Points, in no order, along strands that fork, close into loops and pass close to each other.
Points whose rows are less than 98.6 apart are linked; no others are.
K_451: [ 30  -7  -2 -22 -19   5 -13 -16  -8   2  -6  39 -31 -21 -14   3 -19 -21
   0 -29   5  10  49 -11  29  -8 -26  -6  -4   5  -5]
K_532: [  9  21  16  -9  12  -8   6 -36  -4 -16  19  48  -2 -21  25  -2 -32 -32
 -14   4 -13 -22  58 -10   7 -12  -4  -6  33 -17   2]
K_998: [ 21 -32  35   5 -17 -13 -25  -2  22  18 -10  11 -38  37   9  -9 -36  17
  42  -1 -17  41 -21  -6  33  33  -9  14  11  30 -11]
K_309: [  2  31  -8  -5 -15  14   1  33  -3  -5  26 -33   6 -21   1 -36 -27  11
 -21  11  -5  -1 -41 -13 -14  -9  -4  14  -9  19  32]
K_878: [  6 -15   5 -24 -31   6 -17  14  -9  25  13  20 -27   4 -24   7  -7 -27
  12 -23   6  41   3 -17  17  -4 -22 -20  -2  21  15]
K_201: [ 16  -1  27  -5  -6  -4 -18 -10  -4  -4 -28  25 -24  10  -1   2 -19  13
  40   1 -13  39 -12  -7  24  12 -20  21  10  19   2]
K_677: [ 10  42 -25   8  38   6  -6 -71  23 -20 -15  26   2 -35  88   0 -66 -11
   5  17 -40 -23  40 -12  39 -22  -1  34 -27 -25   4]
K_175: [-12 -17  21   0  -9   0   6  39  17  19  12  -2  -6  17 -62  18  29  14
  14 -29  -2  47 -22 -22 -40  15  24  -8  -9  10   5]
K_415: [  0 -11  17 -16 -15  -8   5  41  -9  23  32 -26   7  31 -54  17  42  -7
  -3 -16  12  16  -8  -5 -44  21   6 -28  -2  -2  -1]
K_487: [-23 -13  -2  -7 -17 -30  17  19  10  55  18 -64  17  37 -30  25  49 -20
 -26  30   2 -43 -26  22 -18  32  17 -48 -10 -19 -21]
K_933: [ 29   2  -5  16  10  13  -9  -7  -3   2 -23  82 -31 -46  14  34 -15  45
  32   5 -17  17  38 -25  28 -23  10  13  23 -25 -12]
K_254: [ -1  17  18  -4   7   1 -13  -6 -13 -23 -34  34   6  -6   4   1   3   1
  39   4  -7  43 -11  -4  -5  -2 -15  13   2  12 -16]
K_715: [-29  24  20  20  -9   3  19  33  13 -21  28  38  -2 -50  17  -2 -25  13
  39  11  -9  33 -15 -37 -12 -27  -9   5  38   2  24]
K_734: [ 15 -29  12  39 -19  31 -26  64  43  39  13   1 -42  25  10 -16 -30  57
  24 -12 -36   6 -51  -6   5   1  29  49  -8  10 -16]
K_695: [-11 -25  -3  -7   2 -33  -5  -2 -19   0  -6 -19  20  13 -14   6  40 -32
  -7   6  12  21  -8  24  -3  26   8 -43 -24  11 -15]
K_325: [-48  17  16  -6  -2 -23  24  60  -8 -16  -2 -34  20   0 -30 -18  40  17
  16  15  -8 -23 -46  34 -45  -2  10 -13 -24   1  -6]
K_739: [  7  45 -21   2  27  23  -5 -13  -8 -19  -7  15   9 -41  42 -15 -43  24
  11  14 -29   4 -13  -7   9 -29  -8  51  14   2   8]
K_395: [ 16  33  24 -13  -2 -25   4 -54  14 -15  11  42   1 -28  41  -2 -61  -5
 -23   5 -22 -27  82 -19  27   8  10  12  13 -26  27]
K_405: [ -8  -4   0  20  22  -3   2 -79   9 -35 -28 -46  21  60  12 -21   2 -20
  -6  14  24  -5  -4  15  21  26 -28  20 -14  16   8]
K_613: [-37 -10  -3  -3   1 -18  -3  23  -8  14 -38 -27  15   2   1  20  71 -10
  12  48   5 -44 -25  42   4 -12 -15 -36 -12   0 -50]
K_593: [  4 -43   6  -7  -1 -34 -12 -10 -29  24 -18 -15  17  -2 -19  16  48 -50
 -10 -12  22   8  26  33   1   9   0 -60 -35  -1 -39]
K_338: [-11   7  23   3 -28   5  19  34  12   1  24  50 -20 -51  -8   6 -29  23
  41 -22  -2  26   0 -45  11 -25 -31   9  30  16  30]
K_712: [-39  13   8  -8  -5   0  16  63  15   9  16 -45  27  13 -31 -18  31  -2
  15 -16 -19  -7 -50  15 -50  10  33  -5 -33  -8   6]
K_469: [  1 -26 -35  -1   6 -18  23  -6 -13  14  17 -48  18  35 -31  13  30   4
 -67  -2  44 -17  -4  13 -16  34  26 -21   1 -13  20]
K_117: [-29 -12 -10  -3 -18  11  30  -2 -13   6   3 -55  13   8  13 -12  14 -24
 -29  13  35 -82 -28  28  19 -16 -36  -4 -10   3  10]
K_616: [-19  -5   4  -9   1  -9   5  31  14 -12  33 -60  28  30 -50  -7  39  -3
  12  -3   3  -7 -33  15 -35  27  48 -20 -53 -23   7]
K_989: [-14  40  24  -2  17 -12  -9   8 -16 -33 -23  -1  21  -9  11 -25   0   4
  35   5  -6  19 -30   6 -16  -5 -40  14 -16  21  -5]
K_78: [-50  11  12  -9  11 -30  -6  47 -10   6 -20 -29  28  -2 -13  -4  62   2
  30  29  -4 -38 -40  42 -15 -19 -11 -25 -21  -5 -45]
K_170: [  2  -4  -5  33  -5  43 -34  44  30  27  18   0 -28  19  -8 -27 -22  35
  10  -4 -21  16 -52 -18 -23  -8  28  49   4   6   2]
K_924: [  9 -42  33  23 -14 -16 -22  14  42  10 -15   1 -33  50 -12  -3 -14  39
  38  -1 -23  50 -30   6   2  48  30   6  -8  24 -16]
K_802: [-20 -11  37  11 -11  -7   1  34  28 -12   1  -5  -1  18 -46   2   5  46
  17 -20   4  44 -36  -6 -51  37  56  -7 -30  11   1]
K_879: [ 19  29 -19  -1  21  29  -2 -32 -20 -21 -12  10  -4 -11  25  -8 -16  20
  -9  14  -5  -8  -1 -11  -6 -20  -7  47  21   3   0]
K_855: [ 16  11  -4  -6  -4  14  -2  22 -25  -4  15  22 -24 -38 -17   5 -33  35
 -10 -11   5   1  10 -22  -8 -14   2  14  22   6  37]
K_392: [  9 -26 -11 -22  -6 -12   5 -28 -19  10 -21   5  11 -11  -7   9  19 -56
 -22 -39  16 -11  40  34  15  -8 -21 -50 -23  -1 -25]
K_261: [ 36  -9 -27  -8   6   2 -36  -9 -28 -22   4 -19 -23   6 -43   4   1  30
 -45 -29  44 -11  43 -14  11   4 -16  22   8  -1   3]
K_910: [ -1 -21  -9 -11  -2 -13   1 -13  -4 -15  -3 -37  13  33 -16 -18  -1 -19
 -16   2  12  21 -20  24   6  38   7 -15 -31  22  15]
K_324: [  0  35  -5  -3  32   5   5 -68  19 -33 -29  24  21 -46  86  -4 -34 -28
  17   2 -38 -45  37  -8  17 -21  -7  33 -35 -28  -5]
K_573: [-34 -28 -10  -7 -17 -16  29  17   7  28   7 -72  13  36 -16   2  27 -10
 -37  26  27 -71 -39  19   6  18  -3 -24  -3  -4   3]
K_887: [ 13 -11 -33  -4  -2  -1   8  12  -8  45  28 -20   5  17 -29  12  25 -12
 -56   2   6   3   3  -6 -19  28  47 -10  13  -8   7]
K_906: [ 24 -10 -22  -2   5   6 -26 -42 -14 -23 -20 -12  -6  22  -7  -4 -15  28
 -39 -16  26 -12  25   2  26  17 -17  32   6   3  19]
K_651: [  2  25   6  -7  25   1  18 -64  13 -33 -31  25  18 -23  60  -7 -11 -44
   7 -11 -22 -62  53  -7  11 -17 -14  13 -13 -39 -16]
K_944: [ -3  23  -9   0  -4  32 -15  54  15  17  32 -26  -2   4 -23 -30 -11  16
 -17  -6 -14   7 -37 -23 -29 -14   9  40  -1  12  24]
K_210: [ 14  18  11 -19  18  -1  15 -51  13 -35   3  42   8 -29  25  -6 -11 -38
  -9 -14 -15 -54  69   1  -4 -25 -18   3  20 -38 -18]
K_29: [ 14  14  -1  15  17  27  20  -6 -10 -24   9  65   8 -60   3  29  -8 -14
  33  -2  -4   2  61 -17  -3 -45   8  -7  26 -34  -5]
K_219: [-10 -11 -17   4  -1  12  -2  13   8 -28  25 -60  17  36 -46 -19   0  13
  -6  -3   4   7 -31   8 -18  23  22   7 -46   5  25]
K_995: [ 15   7 -16  -5  16  22   7 -46 -15 -21 -14  -8   4  14  14 -22  -8 -15
 -37   1  17 -22  10   0   7   0 -18  19  18  -4   4]
K_114: [-18  -2 -16  11  16  11  13 -49  -9  -4 -24 -29  29  41  48 -21  30 -65
 -13  15  22 -39  -3  22  14 -12 -29  -1  16   3 -24]
K_141: [ 15 -23 -32 -13   5   4  13 -21 -16  29  -4   3  14 -19  -1  14  20 -42
 -43 -13  12  -9  31  22   5 -22  16 -40   8 -12 -15]
K_295: [ 15  27 -11  22  14  17  -3 -12  11  -8   3  47 -10 -33  55  14 -66  47
  35  27 -26  13  -6 -13  25 -13   6  44  22 -13   8]
K_822: [-38 -19  -3   5   8  -2   4 -27  -3   7 -39 -24  17  15  36  10  49 -37
  -4  35  25 -61 -22  36  13 -19 -17 -26   9  -4 -47]
K_722: [ -2 -14  32  12   5 -13 -14   4  16  -2 -19  -5 -10  37 -16   2  -2  23
  -1  12  -3  58 -15   1 -30  42  37  -9  -4  24  -4]
K_40: [ 22  -9 -22  15   3  33  -6  17   9  13 -12  55 -27 -33  10  22 -12  29
  27   2 -12  31  -1 -23  21 -23  11  11  27  -7   2]
K_97: [  9  14   5  15  18   1  -9 -23  18 -26 -19  86   4 -58  43  28 -13  10
  49   9 -13  27  59 -21  10 -30  15  -2  23 -37 -14]
K_229: [-19  -4 -13 -10 -14   4  15  18 -17  13   1 -39  19   3  13 -14  10 -41
  -8  13   5 -32 -33  29   6 -18 -29 -28 -23  12   4]
K_654: [-32  34  30   4  -1 -20  34  27 -10 -23  10  35  11 -54  24  -3  -2   9
  37  15  -9   8 -10  -7 -28 -28  -5 -17  32   6  13]
K_315: [ 14   8  -4 -21  -7   4  13  27 -30  -2  21  -4 -18 -20 -44  10  -1  31
 -41 -17  23  -3   1  -8 -26 -10  -2   6  19  14  33]
K_454: [ 10  -9 -24 -10  -9   9  28  20 -20  61  29  -1   7 -17 -11  22  23 -33
 -45   5   1  -6  26   1 -13 -10  25 -40  21 -17   2]
K_382: [ 46 -22 -18  25   3   2 -37   6   9   7   1 -22 -31  77 -10 -21 -18  45
   1  12  -7  -5 -13   2  35  26  -4  44  21  15 -13]
K_333: [ 31   9 -19 -13  15  11  -7 -60   1  -9 -34  39 -12 -16  56   4 -55  13
  -1  -9 -37  -8  40  -8  43  -4   9  32 -16 -17  -9]
K_38: [-16  -8 -25  14  14 -14  21 -30  14  16  21 -63  21  65 -22  -4  38 -10
 -51   5  23   0  -9  20 -18  45  38 -14   5   3  13]
K_581: [ 16  25  14  -6  -3  -6  -8 -25  22 -15  15  35 -16 -40  53   2 -80  32
  -9  15 -18 -16  54 -20  33  -6  11  40   3 -26  35]
K_833: [  4   7  19  -4  -1  -9   0   6 -25 -19 -19  54   3 -35   7  13  31 -16
  37   0  15  35  13  -3 -27 -23 -19 -19  14   2 -21]
K_431: [-17  -1  27   7 -17 -12   5  28   3  -4 -11  61  -7 -56   4  21  32  -1
  43 -13  10  61   1 -16 -17 -16 -15 -19  12   9 -11]
K_667: [ 27 -26  -9  13   9  10 -33  -9   6  11  14 -12 -29  74 -43  -1  14  27
  -1  -3   4  25   2  -2  18  24  11   6   7  11 -11]
K_319: [  7  13  -1  28   2  11  -6  -4  22 -10   7  54 -20 -49  54  28 -84  40
  38  12 -27  -3  29 -26  45 -10   3  38   5 -32  20]
K_86: [ 24   1 -12 -22 -10  12  -3   1 -35 -19  18 -18 -13 -13 -41  18  11  19
 -46 -29  44 -35  35   1 -15  -8 -27  -4  13  -6   8]
K_412: [  1  -4  12 -20 -29   4   3  25   6  40  38  -5 -16  18 -12  -8  -5 -44
  -5  -8  -3  33  -6 -20 -11  -4  -3 -23  19  15  12]
K_752: [-20  -3  10 -22 -30 -10  16  33   0  35  28 -25  11   9   9 -13  18 -46
  -4  15 -18   7 -20   5 -14   3  -6 -32  -1  15   3]
K_376: [-18   9 -13  11   5  12   6  19  -3 -17   0 -65  26   4  -2 -35 -12   9
 -23   5  -1  -9 -53  17 -10  10  -9  17 -35  24  31]
K_791: [-18  -8  35  16 -17 -11   4  41   8  19  -1  32  -2 -28 -34  18  47   0
  20 -22   2  50 -15 -30 -37  -9  -2 -26   7  17  -7]
K_890: [-33  47  19  -6  11 -28  14  29 -19 -40 -17  15  23 -34  36 -14  15   9
  43   7 -11   0 -24  20 -12 -22 -20  -8   3  11 -12]
K_5: [-23 -11  -6  -3   1 -25   8 -12  16  41  22 -64  32  63 -25   4  50 -28
 -31  12   4   6  -9  12 -28  57  42 -47 -12  -3  -9]
K_584: [ 36 -14 -21  -4   8   8 -40 -37  -5  -2 -11 -13 -20  48  -4 -19 -22  17
 -11  -1   1  -3   6   4  51  18 -29  41   4  15  -2]
K_607: [-13  -4  -5  18  15  -3  13 -52  -1 -21 -23 -46  22  54  15 -12  28 -32
 -13   3  43 -33 -14  19   3   8 -23 -14  -3   6  -9]
K_698: [ 33 -29  -8 -20 -10  -3 -13 -19 -17   8 -11  19 -18  -9 -48  19   5 -20
 -21 -56  16   7  38  10  21  -3 -18 -28 -30   2  -9]
K_857: [ 21 -23 -14  15 -17  25 -12  33   2  20  11  37 -41 -21  -1  15 -34  47
   8  -7  -1  15   4 -25  40 -22   4  22  22   2  20]

How many points has the smallest loop of links through each point below? Write none if it is on no loop.
K_791 | 10
K_752 | 16
K_395 | none

A piece is all that can be reached along the links. How many separate loops has the piece of each point below (a circle has one, a figure eight two, a Y none), and how many tips (points with one link)?
K_712 | loops 1, tips 2
K_833 | loops 1, tips 2
K_906 | loops 0, tips 3

A tip is a point with one link. Name the tips that can be reached along the links from each point below, in the order of the rows.
K_451 | K_734, K_405
K_261 | K_29, K_333, K_667
K_175 | K_415, K_338
